A landscape with many valleys, sampled at points; each row gives a point and its height.
A ball rolls from a point to the lowest of its 5 nearest points, and stops where none of them is lower. Distance is the straight distance between rows; heights are no part of it.
k660 height 202: [ 93 123 194 129  75 100  86 111 122 157 126 161  89 170 130 169 167 169
  69 175]
k585 height 590: [140 132  86 116 180 129 143 181 170  51  74 115 147  93 135  93 103 127
 115 115]
k86 height 106: [110 139  89 129 115 127 110 136 128 121 139 167 129 115 142 111 137 129
 126 107]
k740 height 757: [ 95 142 129 176 159 166 182  96 115 149 133  87 127 119  88 145 136  91
 204 108]
k679 height 374: [143 125 120 131  99 146 124 106 115 151 162 152 112 132 141 122 122 144
 129 118]
k788 height 509: [142 131 130  88 126  91  52 171 140 109 157 124 178 129 165 135 124 120
  97 142]
k457 height 424: [120 131 101 112 129 104  84 153 141 124 155 163 143 122 155 122 128 139
  88 113]
k793 height 595: [ 98 141 121 156 134 161 165  99  99 167 138  93 118 128 132 134 116 100
 195 111]
k881 height 636: [172 126  94 112 173 148 160 154 177  48  84  96 120  63 150  80 112 111
 147 108]
k122 height 535: [158 132  86 127 158 148 174 152 171  76  90 108 126  90 124  75 109 116
 146 111]
k822 height 253: [124 128  92 149 109 132 102 136 127 121 137 154 123 112 149 102 128 132
 125 112]
k375 height 614: [163 112 101 121 183 158 172 129 167  91 112  85 103  70 144  81 113  64
 194 114]
k809 height 492: [132 117 103 156 142 162 189 129 147  90  95  91 116 115  99  92 117 100
 169 107]
k94 height 402: [122 121 158 120  93 116 101 128 108 173 137 166 111 156 111 150 143 165
  86 151]
k138 height 709: [115 122 195 158 101 126 136  38  55 205 147 130  91 188  88 168 146 164
 153 140]
k725 height 680: [106 135 191 118  60  84  70 164 131 142 123 120 155 179 174 216 155 143
  51 184]
k390 height 508: [146 107 151 109 108 132 107 124 119 145 153 170 124 137 119 132 144 179
 103 144]
k371 height 342: [109 119  82 144 131 137 150 131 132 102 116 130 122  97 131  90 122 115
 124 109]
k557 height 489: [145 121 136 100 112 105  79 157 140 127 153 160 150 136 142 135 132 154
  88 140]
k381 height 461: [137 139  96 146 140 151 169 139 128  98 111 132 117 103 115  95 124 117
 144 101]
k80 height 422: [146 109 115 114 122 126  91 133 132 127 154 164 146 122 152 120 121 147
 102 131]
k982 height 392: [100 137 109 128 145  99  76 162 131 100 133 146 151 105 161 114 118 127
  98 114]
k255 height 288: [ 99 140 186 111  64  96  76 131 132 156 126 169 119 184 144 187 171 158
  64 168]
k883 height 610: [162 108 124 116 215 159 194 109 151 113 120  69 103  75 139  84 106  51
 218 126]
k289 height 513: [152 107 141  93 104 108  86 133 131 147 149 163 132 142 125 144 146 171
  83 146]
k167 height 370: [117  97 183 105  90  95  90 149 134 139 132 155 136 173 131 159 159 159
  65 159]
k586 height 581: [132 128 175 137  94 139 132  71  68 197 128 145 101 173  85 153 131 159
 142 136]
k786 height 373: [ 90 120 182 108  71  93  84 144 135 131 120 139 135 168 143 193 166 153
  53 178]
k161 height 586: [131 134 119 141 201 171 186 108 140 126 119  56 119 108  81 110 117  75
 210 126]
k771 height 591: [ 97 125 199 124  62  96  79 142 138 139 116 138 143 175 170 218 166 145
  57 176]
k562 height 362: [137 116 129 103 108 131 113 104 116 163 147 157 121 149 111 127 128 163
 130 122]
k44 height 871: [149 163  87 102 188 100 128 211 170  51  94 100 179  91 138 103  80 103
  89 120]
k318 height 401: [117 133 146 133 122 163 146  64  83 192 169 104 125 149 118 137 129 135
 196 111]
k579 height 466: [134 116 155 107  94 116 116 118 114 166 138 173 119 148 108 136 141 179
  97 145]
k317 height 684: [163 135  84 105 198 121 145 192 170  32  88 110 154  65 152 106  91 127
 120 120]
k54 height 573: [169 116 106 134 170 171 178 132 160  93 100  84 107  80 122  84 120  87
 186 113]
k165 height 432: [141 121 168 100 107  95  78 155 142 143 146 162 151 151 118 153 146 163
  70 164]
k421 height 555: [144 117 124 132 191 169 182 103 147 127 106  63 114 100  96 110 124  80
 192 115]
k396 height 496: [135 110 141 101 122 109  78 153 150 134 149 136 143 138 138 129 132 155
  87 149]
k895 height 608: [166 124  89 117 175 161 174 150 170  71  76  96 133  83 137  82 105 107
 152 103]
k199 height 474: [134 133 101 137 106 147 123 112 104 152 149 150 105 120 147 112 132 129
 158 105]
k818 height 287: [127 143 135 138 113 156 152  80  85 185 163 134 125 133 130 153 114 139
 185 104]
k330 height 363: [117 130  92 159 133 142 172 140 136 100 106 123 112 103 114  95 117 104
 135 111]
k213 height 561: [125 132 106 150 154 158 185 113 126 119 108  87 116 112 117 112 130  90
 179 106]
k901 height 551: [118 120 176  99  97  82  72 170 135 123 136 119 165 166 137 183 149 133
  65 173]
k561 height 359: [104 133  92 135 136  98 107 162 138  90 124 150 142  99 157 115 124 130
  94 107]
k247 height 646: [127 133 185 140 109 137 137  58  65 193 153 130 105 175  91 161 130 162
 153 138]
k514 height 275: [105 133  84 141 129 124 125 146 138  94 126 155 117 102 148 108 129 128
 115 118]
k201 height 575: [144 127 116 132 202 168 181 117 155 117 120  57 118  96 105 108 118  78
 215 125]
k136 height 645: [107 135 119 155 176 163 196  99 139 143 121  73 116 107  86 117 131  81
 191 133]
k829 height 727: [103 143 111 149 125 154 152 109  97 148 125 129 117 121 138 126 131 103
 173  99]
k339 height 313: [113 119 169 126  78 105 107 101 107 173 112 169  89 163 100 150 152 166
  92 169]
k417 height 209: [144 126 128 125  95 145 123  96 109 177 168 142 128 146 129 132 122 146
 153 111]
k665 height 629: [112 149  87 118 163  91 116 198 147  72  95 114 184 112 150 115  96 105
  79 106]
k216 height 532: [148 123 106 142 163 163 183 123 148 107 111  77 118 104 107 107 121  84
 187 115]
k70 height 394: [113 136 101 136 129 102  82 139 138  91 140 155 143 112 155 121 132 135
  96 104]
k952 height 310: [143 129 148 118 101 142 133  90  93 183 149 155 118 164 103 138 118 154
 143 132]
k246 height 294: [119 121 108 126 110 125 103 123 134 136 151 160 127 114 143 119 126 140
 122 109]
k663 height 429: [105 141 103 150 107 135 136 118 114 129 128 148 127 116 145 111 127 123
 148  93]
k277 height 511: [119 132 103 139 115 155 146  98  98 160 155 123 125 132 136 120 131 112
 182 107]
k671 height 393: [106 128  91 156 104 139 137 131 111 117 129 138 121 118 151 101 126 112
 131  94]
k717 height 479: [121 132 121  93 140  82  67 167 131 102 148 123 172 113 189 118 117 107
  91 132]
k560 height 793: [ 93 144 123 164 137 152 185  99 102 137 126  88 117 129 110 127 133  80
 189 113]
k128 height 403: [130 114 168 135  90 124 121  92  91 189 134 157  98 177 102 165 147 177
 106 149]
k123 height 478: [146 116 153 110  91 134 122  87 105 166 134 166 110 162 115 138 127 172
  98 148]
k523 height 545: [155 119  93 143 150 159 177 136 151 112  86 104 127  92 110  90 124 101
 163 114]
k712 height 588: [150 122 127 121 232 151 169  99 154 124 132  58 109  97 113 100 108  58
 228 126]
k102 height 582: [108 128  99 155 127 159 183 114 118 124 129 114 109 108 113 106 121  85
 162 111]
k646 height 469: [120 120 177 135  90 124 122  60  73 194 130 164  86 179  92 167 143 160
 116 154]
k772 height 494: [151 134  91 129 168 146 158 164 168  71  93 114 144  92 124  88 109 124
 123 120]
k891 height 481: [136 119 158 107 109 120  85 132 131 153 135 159 125 152 106 141 146 180
  87 141]
k961 height 572: [146 120 126 133 195 153 175 118 159 115 122  68 107 101 109  99 110  68
 199 128]
k400 height 510: [138 136  93 138 167 116 140 184 171  72 106 136 160  96 126  99 106 132
 102 106]
k504 height 596: [110 114 189 115  77  77  76 159 129 128 129 109 155 180 161 203 144 127
  57 177]
k234 height 408: [111 144  92 132 144  91 102 174 139  74 117 139 159 106 152 110 123 114
  85 108]
k240 height 453: [117 122 185 110  87  89  77 162 142 127 118 130 145 178 147 185 153 146
  46 170]
k51 height 705: [ 99 133 100 160 136 160 181 105 118 128 120  79 121 118 107 122 118  90
 181 115]
k753 height 309: [119 119 180 133  84 100 103  89 114 173 122 190  88 180 118 173 169 167
  89 162]
k653 height 533: [145 119 146  74 122  92  63 164 144 128 157 129 172 143 158 156 118 126
  75 148]
k880 height 278: [110 143  91 149 133 125 132 162 146  88 116 136 140  99 132  98 126 125
 103 115]
k145 height 447: [116 139 114 110 147  73  86 184 132  90 133 127 174 110 177 116 125  93
  81 127]
k520 height 497: [135 125 130  94 128  87  63 170 146 106 156 133 171 129 175 145 122 110
  77 136]
k269 height 597: [129 140 181 136  98 122 133  55  57 192 146 135 105 173  88 165 154 155
 130 141]
k162 height 446: [146 130 120 118 111 124  95 121 132 146 150 166 125 129 135 116 127 155
 108 130]
k607 height 544: [133 127 157 146  88 129 139  73  68 188 135 153 106 177  82 159 128 164
 144 146]
k776 height 542: [134 120 118 141 160 161 186 116 142 118 107  80 123  99  87  99 112  89
 184 124]
k383 height 438: [142 132 157 139  99 146 145  70  79 187 152 127 110 179  97 146 131 147
 178 134]
k832 height 307: [134 131 134 134 111 154 126  78 102 175 158 147 115 143 130 127 131 149
 172 119]
k774 height 601: [167 133  80 107 178 130 161 184 187  47  90 116 145  72 134  91  98 126
 136 113]
k988 height 361: [106 123 198 116  84  97  71 142 141 141 127 139 130 187 139 191 166 147
  52 167]
k192 height 490: [131 145 168 131 117 160 139  60  79 190 167 106 133 163 114 151 120 147
 179 122]
k445 height 641: [141 139  91 123 175 109 127 191 157  59  99 107 162  96 128 101 101 131
 104 120]
k718 height 405: [106 146 128 153 135 162 149  69  96 165 166 112 125 138 133 136 125 117
 210 102]
k755 height 121: [118 147  82 152 137 125 151 154 147  86 108 135 124 100 128  90 120 125
 124 112]
k21 height 367: [107 136  89 145 150 103 122 174 143  78 105 137 136  95 147 101 122 119
 100 115]
k233 height 503: [143 115 150  98 110  85  75 168 147 121 161 134 158 146 148 156 136 153
  95 154]
k575 height 372: [145 130  87 150 143 136 162 168 165  71  91 134 136  88 124  93 107 132
 113 106]
k370 height 404: [127 122 169 137  80 116 122  79  78 177 119 174  78 170  96 174 148 165
  94 152]

For each start below, name the point where the ball stops.
k138 -> k660
k560 -> k755
k145 -> k86
k740 -> k755
k136 -> k755
k161 -> k755
k717 -> k86
